Points, in no order, along strands that fork, close into loops and pass close to each other.
(in the rows, 128 means zero)
Two points are linked if the straight distance between their rows is under 66.8. Some points are linked to none.
ripur: 131 122 172 136 134 139 128 145 105 145 138 142 110 129 129 139 95 127
 122 103 145 118 144 118 148 112 159 133 111 97 138 148 137 141 89 115
 131 124 142 126 144 149 142 125 127 134 119 143 130 146 107 131 118
Kenu: 144 121 135 117 110 115 135 134 106 130 113 129 132 120 111 135 134 138
 108 129 133 128 134 114 134 116 140 132 107 106 138 126 129 134 137 135
 132 119 119 124 131 120 148 118 131 117 139 114 128 145 124 126 126
fipab: 188 101 128 102 88 105 132 144 117 132 107 114 165 115 99 97 125 111 121
 130 121 127 134 115 130 129 144 125 116 84 114 98 132 108 136 134 136
 110 132 133 130 106 153 109 133 111 148 75 118 161 102 137 148
dep: 120 142 149 131 133 153 159 129 88 130 145 138 77 159 148 179 114 100
 145 121 136 127 128 122 131 118 148 159 137 145 116 149 151 146 92 108
 127 143 140 104 119 171 117 138 132 129 106 178 130 117 151 100 133
Rulus: 190 90 135 104 85 115 114 146 122 140 98 120 155 103 110 111 97 111 132
 125 123 113 136 138 145 121 132 118 116 72 101 92 119 110 121 140 146
 115 136 128 136 109 143 100 121 137 160 102 128 167 100 136 123
pura: 92 133 110 148 153 127 115 111 177 102 147 130 142 127 126 75 140 153
 154 128 113 137 144 134 142 140 104 106 141 156 115 142 115 97 159 112
 123 127 129 144 109 124 131 149 115 122 113 119 115 110 138 168 113
gak: 157 111 161 113 112 136 117 162 102 149 128 138 134 118 121 121 92 121
 129 92 144 108 139 132 163 124 132 107 110 82 110 133 116 132 97 119
 131 113 135 140 150 142 138 115 113 139 132 141 124 166 92 143 113
tuv: 145 122 150 115 111 125 136 144 108 130 122 132 144 122 110 125 136 141
 104 115 139 128 139 118 146 115 142 123 99 96 129 137 129 141 137 135
 132 117 118 127 137 125 151 126 127 115 128 101 124 150 105 135 132
rupu: 115 113 135 135 135 124 101 134 167 132 146 117 156 116 116 85 128 155
 139 112 118 140 142 149 143 136 99 105 135 120 126 132 112 102 141 123
 127 122 136 148 123 117 133 132 111 135 120 129 103 127 121 172 120
lud: 151 105 119 129 116 121 90 124 158 139 107 104 194 115 107 71 127 138
 126 132 113 120 129 152 127 140 105 120 132 120 127 86 114 97 146 129
 135 113 132 155 131 105 141 109 110 132 142 106 103 142 123 144 121
vanu: 122 112 143 126 126 130 99 143 150 141 135 119 153 117 114 100 118 149
 133 102 123 139 135 145 145 138 103 108 124 111 124 130 117 115 133 128
 131 116 134 151 130 119 133 120 104 138 124 134 107 136 116 158 124
Rif: 162 130 127 119 107 128 117 119 104 137 92 144 103 129 138 164 97 89 152
 126 121 120 119 143 119 96 140 162 127 100 132 97 154 132 108 124 148
 128 132 101 139 115 121 97 130 120 183 153 127 135 148 99 122
bur: 138 122 122 116 102 112 148 134 89 138 119 132 119 128 129 163 123 121
 116 131 128 131 125 117 113 106 138 135 121 105 149 110 146 135 121 139
 135 128 122 102 125 122 138 114 141 127 139 125 139 137 139 98 139
sasom: 139 129 105 118 115 97 149 117 122 119 129 113 148 128 126 131 181 125
 111 151 123 131 110 118 97 148 143 135 134 145 151 107 111 120 134 151
 121 122 102 120 133 131 137 140 162 107 122 82 125 118 119 124 146
Vubo: 95 142 133 128 154 129 133 121 145 106 145 117 152 138 133 106 150 169
 127 115 131 150 139 128 125 153 129 120 127 138 127 148 120 123 147 133
 113 144 120 126 132 124 128 155 135 129 124 94 113 109 118 151 139
num: 126 105 153 145 120 141 88 140 147 138 140 117 157 108 117 83 100 147
 135 92 138 128 145 139 161 132 86 96 133 100 125 137 100 112 95 108 136
 143 130 150 138 122 141 125 93 161 128 136 106 143 98 174 104
Vaneb: 93 138 90 144 154 142 114 104 161 120 96 132 118 132 144 130 117 117 147
 157 110 118 114 138 114 131 102 122 152 173 125 121 143 120 150 118 135
 133 131 154 123 114 101 114 109 121 135 167 136 102 164 119 108
Bep: 149 126 112 114 115 112 120 126 141 127 106 121 145 116 108 106 141 128
 121 135 118 130 115 122 115 149 128 135 123 130 130 100 122 119 153 131
 122 108 123 141 120 100 140 114 115 118 144 117 126 133 135 134 127
Gil: 103 135 127 133 147 141 159 126 127 123 153 136 85 143 136 160 134 129
 133 140 132 129 126 114 139 133 130 126 127 154 121 155 131 141 111 127
 125 144 131 121 109 145 102 140 129 136 105 138 141 111 137 115 143
silif: 105 138 127 144 158 152 131 120 138 120 138 138 86 131 135 158 110 108
 148 143 128 132 133 125 127 131 122 136 139 155 118 145 140 135 107 108
 128 139 134 146 114 142 99 134 111 142 120 162 141 113 145 118 123
gik: 159 118 126 120 98 122 122 126 105 132 88 141 110 120 127 149 100 97 141
 128 126 120 124 136 126 109 139 147 118 99 130 97 142 124 126 130 145
 125 135 106 141 106 140 92 131 116 173 138 122 142 141 105 123
tid: 158 120 113 120 109 115 120 123 135 131 94 133 115 111 117 129 116 114
 129 138 123 117 123 129 125 131 133 139 124 124 129 101 126 123 145 133
 129 113 132 127 129 100 138 100 118 119 162 137 129 136 139 122 117
zibol: 124 130 142 126 125 123 152 133 115 130 151 129 118 138 134 151 152 152
 105 127 139 132 132 110 124 113 142 125 118 114 140 146 129 146 123 142
 126 137 123 106 122 131 123 142 144 131 120 114 137 131 118 126 144
Zete: 126 108 139 144 125 144 82 131 154 137 135 120 146 104 124 92 90 140 146
 105 135 124 133 152 154 127 83 97 148 109 130 127 98 111 102 114 132
 140 144 153 135 123 136 115 91 161 134 156 113 138 120 171 94
pil: 83 137 109 141 154 139 123 115 153 116 122 130 120 133 138 126 121 140
 141 140 116 142 133 120 126 139 112 119 134 158 125 144 134 121 133 119
 135 141 130 147 113 129 106 138 111 136 122 141 135 106 150 130 120
fel: 152 125 104 116 114 113 121 121 146 128 95 127 126 114 119 117 127 115
 126 140 117 120 114 126 117 143 130 137 128 136 129 96 124 119 153 133
 125 112 130 136 122 97 133 108 112 119 157 134 132 128 141 129 118
zum: 86 142 105 133 152 126 131 110 149 114 125 124 139 142 135 116 147 152
 134 142 116 143 128 118 120 148 116 116 134 156 126 140 127 121 142 127
 133 139 119 138 115 127 105 146 124 129 118 122 128 108 142 132 127
Duzo: 132 135 144 129 137 120 142 134 121 110 135 116 168 129 120 107 171 153
 99 125 151 137 123 129 108 159 134 126 115 115 126 125 113 135 158 143
 101 130 103 124 150 125 151 137 145 115 119 63 115 123 102 140 150
sed: 112 140 79 132 143 131 124 102 165 122 84 131 130 133 144 118 126 110
 141 155 108 109 104 134 108 139 104 125 148 179 129 99 135 117 162 121
 135 128 129 151 120 106 107 113 109 116 141 154 135 106 161 115 105
Gati: 143 125 173 132 131 151 112 152 104 151 127 139 114 116 121 126 76 121
 133 93 153 110 135 138 159 129 146 123 123 98 118 142 123 135 75 102
 134 113 140 128 148 158 139 116 117 137 127 159 124 149 101 139 104
Nugu: 133 134 85 126 133 127 112 108 168 129 92 124 135 122 140 100 117 104
 146 138 106 110 104 134 115 139 105 127 143 166 120 90 128 111 172 128
 131 123 140 149 122 93 115 111 105 123 150 151 129 113 158 126 104
vik: 156 126 124 114 117 114 126 130 125 120 122 113 170 117 97 95 161 126
 117 131 130 133 119 118 107 157 131 129 120 116 133 99 118 119 152 130
 114 111 111 145 132 108 149 121 129 109 129 74 112 133 118 136 147
zoga: 154 119 165 121 122 149 107 158 100 149 127 137 125 116 119 119 78 117
 137 88 153 106 134 136 159 132 131 108 127 88 107 133 114 135 79 105
 132 113 139 134 149 150 134 113 108 144 135 157 122 160 96 146 105
neve: 125 124 151 123 135 130 127 137 125 134 130 135 121 124 124 138 121 143
 114 116 134 133 138 116 143 122 145 126 107 109 138 147 127 139 120 131
 127 122 127 134 137 133 137 127 116 126 130 129 132 139 116 138 125
Nipev: 107 125 115 139 146 120 108 121 176 117 144 123 152 121 122 78 136 149
 147 125 110 137 141 139 138 138 102 106 143 141 119 132 114 97 159 120
 124 121 137 147 115 119 130 142 115 124 115 130 112 119 137 168 114
forek: 153 124 108 110 111 107 131 120 131 119 111 116 156 121 106 106 167 120
 120 141 122 128 108 113 104 158 136 136 125 130 142 95 115 113 144 130
 114 112 114 139 125 105 145 121 128 104 141 92 119 128 129 136 142
Gasa: 119 132 167 139 119 146 151 150 110 116 161 133 134 148 135 129 146 158
 96 113 153 128 140 117 136 114 156 122 108 95 139 161 135 160 110 137
 112 141 123 100 137 127 145 151 149 134 120 90 129 143 75 142 162
rido: 144 113 110 129 128 116 94 119 166 136 116 108 180 117 113 75 136 132
 132 134 105 124 122 143 117 141 107 127 138 134 134 86 119 99 160 127
 125 111 138 154 123 96 137 120 115 131 136 117 112 134 136 143 119
Fedo: 147 113 163 115 112 132 126 159 105 145 130 140 134 123 120 124 106 129
 116 95 140 115 142 126 165 119 142 113 99 86 121 141 125 135 111 125
 133 114 131 137 148 140 144 122 116 128 125 126 123 160 93 142 121
Daro: 144 118 112 115 95 102 151 127 96 127 115 117 143 132 118 134 162 129
 106 141 126 132 113 110 108 127 144 134 129 120 155 107 130 122 128 147
 133 124 112 108 129 123 149 124 157 107 135 90 123 129 123 118 146
Gok: 137 126 157 122 93 131 151 154 83 125 134 135 153 143 128 128 142 139 90
 108 148 129 146 117 131 97 148 125 98 74 135 147 139 155 126 144 132
 141 119 103 142 131 157 149 151 124 123 83 130 148 91 128 151
tebuz: 117 131 156 138 116 138 156 149 108 121 169 129 122 152 139 139 157 159
 96 116 153 128 131 119 128 114 150 123 111 104 137 157 133 158 113 142
 109 143 123 92 128 130 135 151 159 135 119 97 131 136 89 135 166
fovek: 141 136 154 130 135 143 131 131 99 139 143 135 85 139 143 164 100 98 145
 117 138 128 138 119 123 105 147 155 138 122 123 143 151 143 91 104 126
 134 144 118 126 150 114 131 132 136 124 182 128 137 144 114 124
Dar: 154 115 126 114 96 113 135 136 102 129 103 130 133 119 106 129 126 124
 114 130 130 125 129 114 134 118 139 135 108 104 133 111 133 125 138 134
 136 118 124 121 130 110 154 109 133 113 147 110 124 149 125 121 129
Gezas: 145 139 147 125 145 161 83 122 135 137 122 132 104 115 130 133 78 106
 157 108 134 120 125 157 145 124 135 144 149 130 115 140 124 133 87 108
 130 120 149 139 140 156 120 121 109 136 147 187 132 130 130 136 98
Tuda: 183 107 136 105 96 111 122 146 125 137 113 108 179 108 98 95 123 124 117
 122 125 128 140 130 132 134 136 117 114 85 111 102 127 113 136 132 134
 105 117 144 129 115 147 115 126 125 142 75 119 157 95 141 142
Tefe: 90 139 130 142 153 155 162 122 125 120 155 136 70 146 132 163 129 126
 142 138 136 126 118 123 146 139 131 137 127 169 119 156 135 140 103 116
 118 146 129 123 105 153 105 140 126 139 101 143 143 100 141 111 136
gane: 114 134 144 130 143 139 154 130 127 127 163 134 93 136 138 152 125 139
 123 122 138 130 134 105 137 127 143 128 120 132 129 155 134 143 104 125
 120 147 132 121 116 142 114 148 127 145 114 131 142 119 122 130 140
Guma: 105 141 139 150 156 159 99 119 152 125 130 135 106 122 138 124 79 114
 156 108 127 136 138 149 145 133 119 138 137 153 115 145 128 121 106 101
 130 141 145 149 130 155 119 138 105 153 126 166 138 114 142 129 100
seg: 122 140 125 122 136 112 145 122 131 120 135 119 139 131 128 133 164 153
 106 138 131 139 126 117 114 138 139 126 125 132 136 135 120 137 138 144
 124 130 107 118 125 129 120 146 140 125 125 102 133 123 119 131 136
Sok: 91 133 101 142 148 136 108 115 162 115 113 131 128 128 138 105 118 134
 145 138 109 134 131 128 132 135 103 115 138 162 120 137 129 108 155 118
 133 134 141 151 119 122 118 133 110 127 125 152 126 111 158 141 109
dozu: 111 142 96 124 137 105 144 107 143 114 131 118 150 138 134 124 180 127
 122 153 115 135 109 124 99 159 129 129 134 166 135 112 111 123 144 145
 125 126 100 131 129 131 114 152 151 118 108 90 131 111 123 114 138
vonut: 173 105 128 113 100 118 102 136 140 139 101 101 193 111 104 82 120 131
 119 124 120 125 137 143 128 143 123 116 120 99 112 91 119 104 135 132
 139 109 119 153 132 113 142 108 112 132 148 85 112 153 105 140 136
bez: 103 133 108 150 149 158 87 111 166 119 124 134 113 111 143 106 90 110
 169 125 116 120 123 156 151 117 90 116 156 167 111 136 122 105 143 112
 136 136 154 157 128 131 118 119 103 133 129 170 128 111 160 145 93
Tepu: 125 135 135 135 125 115 156 137 117 119 157 119 134 141 136 137 175 154
 95 134 145 134 124 127 111 126 145 128 123 120 134 137 120 146 135 155
 115 134 107 96 128 134 128 148 169 126 118 84 127 129 99 129 156
nebal: 130 133 117 128 114 102 156 132 114 124 154 121 129 139 136 139 178 135
 99 137 131 135 112 123 107 128 143 135 131 140 136 126 123 136 141 160
 125 126 111 94 124 138 126 148 180 118 109 85 130 119 112 113 156
muzuz: 134 134 132 127 146 138 109 121 136 131 121 137 102 118 137 150 98 113
 139 133 125 126 140 131 131 121 137 135 129 133 126 140 131 134 114 122
 125 126 138 145 137 136 118 122 114 133 145 168 135 131 139 126 115
zeka: 130 135 154 136 133 129 149 144 115 107 139 120 163 135 127 113 164 159
 91 125 158 136 134 128 119 142 143 123 111 105 125 140 116 147 148 147
 103 132 103 110 148 128 154 139 150 119 122 65 119 132 83 143 155
zop: 120 107 153 147 127 133 99 136 159 129 148 113 162 109 115 73 121 157
 131 102 131 133 154 152 155 133 89 96 134 105 126 140 103 103 110 111
 130 137 119 150 132 117 138 131 101 147 124 118 98 135 95 182 114
fogiz: 116 136 100 132 145 126 146 116 134 130 121 144 90 139 132 172 138 105
 145 172 120 120 117 134 121 128 111 137 148 173 128 133 139 140 134 126
 132 126 132 120 112 129 100 116 135 117 112 163 145 108 155 88 136
razop: 145 130 137 120 123 127 131 129 98 139 126 140 101 132 142 171 107 109
 136 129 130 125 138 124 118 99 139 146 126 110 140 124 147 140 110 122
 126 129 132 116 132 132 121 116 134 135 140 162 133 142 148 101 130
metid: 139 122 114 125 132 112 104 119 158 127 128 110 180 120 107 78 154 135
 131 131 111 133 125 136 107 151 110 126 132 131 136 95 114 105 166 122
 115 114 130 153 127 101 140 131 123 124 125 103 107 126 135 141 128
muper: 117 135 95 125 129 106 155 122 118 135 129 139 101 141 133 155 156 112
 126 156 120 134 105 116 120 128 124 140 132 179 131 135 130 138 142 146
 137 125 127 98 113 136 113 127 160 114 100 128 147 110 145 81 147
kobul: 128 135 100 119 127 103 153 121 127 130 128 130 117 134 130 150 153 126
 120 157 118 131 118 114 115 131 126 129 137 158 137 126 124 133 137 144
 136 126 119 112 112 131 110 134 148 125 112 122 144 120 134 102 138
Vonu: 117 140 108 129 129 104 158 127 126 123 155 128 118 145 138 139 177 132
 107 144 125 135 109 121 117 134 138 136 129 162 124 135 122 138 143 158
 128 126 113 98 119 140 110 149 176 117 102 94 134 116 118 106 155
Bog: 119 107 140 147 136 124 99 127 172 128 146 110 169 109 116 70 129 159
 135 119 123 133 149 158 144 132 93 96 142 114 124 130 102 95 127 119
 128 125 121 154 127 116 138 129 105 136 124 121 100 130 111 184 114
zis: 115 136 119 125 133 117 160 129 124 126 155 129 108 145 138 150 163 143
 111 139 129 133 119 118 129 128 135 126 125 152 123 148 124 143 132 151
 127 135 121 102 114 142 105 146 157 126 105 112 140 117 125 114 152
Koz: 128 126 172 132 106 143 148 154 95 126 149 143 140 151 135 127 132 146
 94 103 149 123 147 114 142 104 156 123 100 79 139 159 141 160 109 134
 126 141 131 104 144 133 151 151 144 131 116 94 132 151 79 137 152
buti: 143 135 96 121 129 123 115 113 157 127 92 128 122 115 133 118 114 108
 137 139 111 115 114 137 118 137 121 132 136 152 119 101 126 122 160 133
 127 118 135 142 127 100 118 108 107 124 159 153 135 118 152 124 109
mani: 100 137 104 138 156 139 139 116 144 124 122 140 92 135 134 165 132 112
 148 170 119 125 118 135 118 133 110 129 150 170 124 135 140 136 128 121
 130 128 130 136 109 128 92 119 120 124 114 165 146 105 154 104 130
ros: 132 132 88 115 119 96 146 110 136 119 123 120 147 131 131 129 178 112
 123 160 112 130 106 117 99 153 138 134 136 166 150 105 110 117 134 148
 127 119 105 127 125 127 127 142 155 108 118 92 131 115 124 116 144
rop: 117 140 140 135 140 155 151 124 102 125 140 140 73 155 142 183 120 96
 152 137 131 125 127 127 134 121 136 158 141 159 118 149 147 142 99 106
 129 140 140 114 115 162 109 134 131 125 108 181 128 114 152 99 132
rog: 141 119 162 117 110 129 137 152 100 135 129 140 138 129 121 129 120 136
 106 103 139 121 146 117 155 106 148 123 94 87 133 146 132 143 121 131
 135 124 128 127 145 135 151 129 128 121 124 111 126 156 97 135 129
garar: 119 136 128 123 137 117 151 125 129 125 145 123 122 135 132 147 155 150
 109 137 131 136 129 112 121 128 138 123 126 132 133 144 123 141 128 142
 127 135 117 116 119 132 112 145 138 131 120 114 139 124 122 128 140
Pimi: 113 133 95 129 138 117 152 119 122 135 120 144 91 142 132 167 147 104
 139 166 122 129 108 126 123 127 118 143 138 182 131 137 136 141 141 135
 134 125 132 102 114 132 111 117 151 113 105 149 148 106 155 76 142
dufe: 158 118 115 120 100 113 126 121 120 131 89 136 108 117 124 145 110 107
 133 139 125 118 125 129 122 120 138 143 125 116 136 97 135 121 135 131
 136 123 135 113 134 103 139 95 128 117 168 137 125 135 142 111 121
vek: 135 128 145 121 120 128 143 139 86 143 139 140 104 137 140 168 114 115
 126 119 136 128 133 118 119 98 142 141 119 99 141 128 148 146 106 126
 123 131 132 109 130 138 126 120 135 134 127 151 138 141 144 101 136
giz: 126 146 166 147 159 155 108 127 138 140 138 128 101 118 129 131 70 118
 150 98 139 129 142 147 144 132 141 151 137 136 111 147 133 135 81 94
 129 130 138 128 130 164 122 141 112 159 123 172 143 124 120 128 96
Biru: 126 134 115 122 137 111 120 115 147 116 131 113 171 126 114 88 172 140
 129 129 119 136 123 127 102 163 114 124 127 137 133 106 108 111 170 124
 106 126 122 144 136 111 138 145 131 118 118 95 110 114 138 139 132
Zat: 111 142 114 129 142 107 142 113 139 109 138 110 160 137 137 116 182 144
 114 138 130 137 116 129 98 167 132 125 127 148 131 115 106 122 152 145
 108 136 101 130 145 130 125 155 154 121 113 74 121 110 120 127 140
biz: 136 135 116 116 121 105 143 117 125 120 122 115 147 124 119 126 171 141
 107 144 129 134 118 117 107 145 140 132 128 134 143 116 113 127 141 141
 121 123 103 122 129 125 136 138 144 114 129 95 128 123 123 129 135
kot: 111 138 119 130 147 111 131 112 144 107 137 112 168 134 128 95 176 153
 126 128 131 136 126 129 103 169 118 120 125 141 128 118 105 115 169 133
 101 138 117 134 147 121 135 154 143 119 115 81 110 108 130 139 135
sozer: 130 119 123 121 130 127 97 134 154 140 121 122 142 115 119 108 113 138
 135 115 116 133 125 144 137 138 110 117 127 122 120 120 121 119 148 136
 126 112 141 150 130 111 131 113 104 136 135 149 123 134 136 144 117
rud: 134 127 115 111 104 110 154 136 89 141 131 133 111 132 135 171 132 118
 118 130 125 133 117 120 112 110 135 134 127 120 144 114 145 138 125 144
 131 126 126 93 120 132 130 120 147 126 127 128 149 125 144 89 148
bobu: 155 133 126 120 118 126 122 119 107 138 112 140 101 131 143 173 104 99
 146 132 123 119 135 136 117 98 134 153 133 117 136 113 151 137 113 121
 134 128 131 113 132 123 115 110 134 129 159 165 130 138 153 97 126
Tafa: 130 132 150 130 124 127 149 140 110 116 139 123 148 135 126 127 163 156
 93 126 151 134 134 121 124 122 146 125 112 103 136 143 124 151 136 145
 119 132 108 106 138 129 145 142 149 121 126 81 123 136 93 139 147
mekuz: 128 116 115 133 136 140 85 124 165 137 129 120 138 107 135 101 94 127
 158 120 115 120 124 158 145 124 90 106 154 132 119 118 113 107 139 133
 132 127 155 154 132 115 125 112 101 146 135 166 119 129 144 157 101
Nep: 130 125 141 124 123 121 145 133 105 136 140 134 110 132 134 161 130 137
 114 127 135 129 136 109 124 106 140 130 116 109 144 138 133 144 119 135
 126 134 128 113 127 133 126 130 137 133 122 133 138 135 133 116 135
ziget: 146 126 148 116 115 134 128 144 77 142 113 146 119 132 134 152 92 101
 131 115 134 122 135 132 130 91 148 148 107 84 133 116 150 142 100 124
 137 125 130 113 145 129 140 107 133 128 153 144 131 161 134 101 123
bub: 134 145 157 126 126 152 146 132 85 136 138 134 76 155 146 172 102 93 148
 110 139 129 127 125 124 110 152 171 144 136 109 148 164 147 85 98 132
 136 141 107 117 165 114 140 130 129 117 196 128 128 150 108 123
Zuro: 71 133 91 159 156 139 112 105 169 107 117 131 126 134 138 100 133 145
 153 152 111 128 124 124 127 135 98 114 146 175 128 138 131 103 153 108
 131 135 132 145 106 124 115 133 114 120 117 144 126 102 163 142 104
fop: 122 127 152 130 112 130 154 143 101 132 160 134 116 148 137 149 152 151
 100 115 147 129 128 113 127 106 144 127 111 100 140 149 135 155 116 143
 122 142 127 96 125 133 130 143 152 133 116 110 137 134 111 124 154
seseg: 172 106 130 104 85 109 139 146 99 129 107 124 148 118 102 113 122 116
 116 122 126 127 133 112 139 120 142 128 106 88 118 109 135 118 139 134
 137 117 129 122 130 109 159 111 137 111 146 92 120 157 113 128 138
ped: 127 130 107 111 104 105 158 138 92 140 136 133 109 138 138 162 150 116
 111 127 122 141 105 117 114 117 140 137 124 141 136 123 142 139 134 158
 132 123 126 83 120 141 130 131 162 118 114 117 154 113 141 84 158
zali: 121 130 165 138 138 142 146 136 120 135 163 137 97 134 133 144 111 140
 117 106 145 126 138 105 140 120 157 134 114 110 139 154 141 147 95 118
 120 142 139 117 127 142 130 144 130 146 114 130 139 127 109 134 135
gabez: 136 121 126 115 93 115 153 140 77 134 120 128 136 132 121 149 135 127
 102 126 131 134 120 112 116 104 141 130 115 93 147 114 147 138 121 146
 141 131 116 102 128 124 149 121 147 121 136 102 136 137 125 105 145
Feto: 102 140 105 146 154 163 88 103 160 119 110 132 111 117 146 120 95 101
 166 135 112 117 117 152 137 117 99 126 156 170 112 133 138 115 142 114
 139 137 145 159 133 123 106 112 104 126 144 178 129 104 166 132 99
vomir: 122 138 105 122 137 113 139 116 138 125 115 129 123 128 132 145 137 133
 120 154 117 130 129 116 116 136 126 125 133 150 133 128 126 132 137 135
 132 127 118 132 118 125 110 133 124 128 128 136 142 122 140 116 125
dor: 103 141 138 148 160 154 120 121 144 122 140 136 94 128 135 142 91 113
 150 123 130 138 140 128 133 133 127 140 133 150 117 147 138 131 103 102
 128 141 136 148 119 148 109 142 107 154 123 157 143 114 138 122 114
Kodo: 125 125 176 139 128 144 142 146 105 140 155 144 113 139 131 133 105 141
 110 99 148 118 143 108 147 113 163 133 108 92 142 154 144 150 90 118
 129 136 140 115 138 141 143 137 133 139 110 123 135 140 94 135 134
Bolo: 160 105 128 122 108 121 94 132 146 141 105 101 199 114 106 76 122 141
 121 122 120 122 141 150 133 139 106 112 124 107 117 95 113 104 138 129
 138 116 122 155 136 113 139 111 107 137 145 99 102 149 111 144 127
buga: 146 135 149 128 146 150 95 125 127 137 123 134 98 118 133 143 84 105 150
 119 134 121 135 142 139 116 146 146 139 126 122 142 131 135 90 110 129
 120 146 139 141 150 123 121 119 135 147 180 132 136 130 130 105
Gube: 112 130 111 126 140 128 105 125 159 126 117 126 137 121 131 105 117 136
 138 124 109 136 130 134 133 138 110 118 133 144 119 130 124 113 156 128
 127 124 142 151 126 116 124 129 108 129 131 152 125 120 150 144 114
Vogur: 75 136 99 155 156 133 118 104 169 100 133 131 135 136 131 86 144 154 153
 142 115 134 135 123 135 140 104 111 140 168 123 145 123 102 155 110 128
 135 127 141 107 126 122 146 118 120 115 124 118 104 148 152 109
nulor: 119 127 112 137 143 150 85 119 165 127 129 129 122 108 141 105 88 116
 166 118 114 121 124 157 149 123 91 109 155 150 112 129 116 105 141 122
 132 133 158 155 131 126 120 117 103 139 131 170 125 119 153 151 97
pami: 100 137 136 143 151 158 158 121 116 121 146 139 66 149 133 177 124 110
 152 144 133 125 124 128 141 133 132 150 136 168 119 154 138 141 101 108
 123 143 136 121 110 158 107 135 127 130 103 165 135 104 147 105 130
lonom: 86 136 99 154 158 156 99 102 164 117 105 131 111 123 147 125 106 112 159
 147 113 120 119 143 125 121 97 123 156 174 122 130 143 113 146 111 136
 137 139 158 125 119 105 114 108 123 136 173 131 99 170 129 102
zov: 127 133 120 120 139 122 122 122 139 128 113 132 117 120 131 144 117 130
 125 139 121 131 137 122 126 130 132 127 123 134 129 134 128 132 135 131
 125 123 128 139 129 125 122 125 114 129 142 150 139 128 142 127 119
bak: 129 132 118 123 134 120 148 124 118 132 134 138 97 134 138 171 128 117
 130 150 126 125 135 117 123 118 125 130 134 143 131 136 134 138 125 130
 129 133 131 117 118 136 108 128 133 131 117 151 140 124 147 102 137
kabuk: 128 130 117 118 101 106 155 140 98 134 148 126 120 140 136 151 164 134
 101 127 128 139 109 120 111 116 140 135 126 129 139 126 134 140 134 159
 132 127 118 85 120 139 129 139 171 119 111 101 142 119 127 101 157
fomun: 128 108 126 140 131 144 82 121 166 134 132 117 146 101 131 93 92 137 154
 120 128 118 128 158 153 120 82 96 158 119 127 120 100 104 117 124 131
 137 147 155 133 119 134 112 93 156 137 162 115 135 132 174 90
Pur: 128 125 148 127 97 128 153 150 83 131 144 133 136 145 130 142 151 143 92
 115 147 132 128 116 120 98 142 127 108 85 142 139 141 155 121 149 132
 140 116 96 131 131 144 142 154 126 121 93 135 140 106 117 153
Sena: 150 120 134 110 86 116 151 144 77 126 113 125 153 129 113 127 135 127 99
 118 136 131 132 111 129 105 147 129 104 84 135 123 142 135 133 142 139
 132 116 111 135 124 163 127 148 112 138 86 125 145 113 121 143
mol: 92 137 113 147 159 153 127 114 147 118 126 138 88 132 137 160 118 108
 153 159 122 128 122 137 119 131 110 134 151 165 120 138 145 132 119 109
 130 134 130 148 110 132 91 123 110 133 121 169 143 103 156 115 124
vaman: 140 134 136 122 133 117 129 130 128 117 133 114 174 122 107 96 167 144
 113 123 140 138 122 127 106 163 125 126 119 116 129 112 113 126 163 133
 106 120 109 139 144 115 149 133 136 113 118 69 111 123 115 138 146
Nub: 98 145 100 127 147 113 141 108 145 116 127 120 145 144 134 123 168 142
 125 151 117 138 115 121 108 154 123 122 136 162 128 126 119 127 143 138
 131 131 107 132 120 129 102 148 137 125 110 109 134 111 131 119 132
veb: 136 128 160 134 142 139 122 134 111 142 140 138 96 127 135 153 95 115
 135 118 140 126 144 118 132 111 155 143 125 111 135 145 139 139 93 111
 124 128 142 128 136 147 128 127 128 138 127 162 132 140 128 123 118
dasad: 123 144 140 138 152 165 85 117 146 130 125 132 106 116 136 126 75 104
 160 106 129 128 129 159 144 129 123 142 149 148 110 142 125 126 99 103
 133 134 147 147 135 158 117 131 104 145 138 181 137 119 140 132 95

How many points has the smallest loop of links through each point below? Write - if it is on no loop.
rupu => 9
Gasa => 6
ripur => 12
silif => 15

A fork is a point with three links, a tip a point with one. Leave the first point through the second and follow the links. Name the first fork or tip that comes.
Gok / Koz => fop
fomun / mekuz => fel
vik / vaman => nebal
vonut / Bolo => dozu

A piece is all that can be reached along the links. How many separate loops has the piece of each point below (a circle has one, a figure eight two, a Y none), and how many tips (points with one link)?
Tafa => loops 4, tips 2
Guma => loops 1, tips 0
ripur => loops 1, tips 0

Name the points in between on the shortest way along the links from the first point to the second, in order.
Kenu / metid => Dar, seseg, fipab, Tuda, vonut, Bolo, lud, rido
Feto / Bep => lonom, Vaneb, sed, Nugu, buti, fel
kabuk / Zat => nebal, Vonu, zis, garar, seg, biz, sasom, ros, dozu
mekuz / Sok => fomun, Zete, num, zop, Bog, rupu, vanu, sozer, Gube
gane / fovek => zali, Kodo, ripur, veb
bur / zeka => rud, ped, kabuk, nebal, Tepu, Tafa
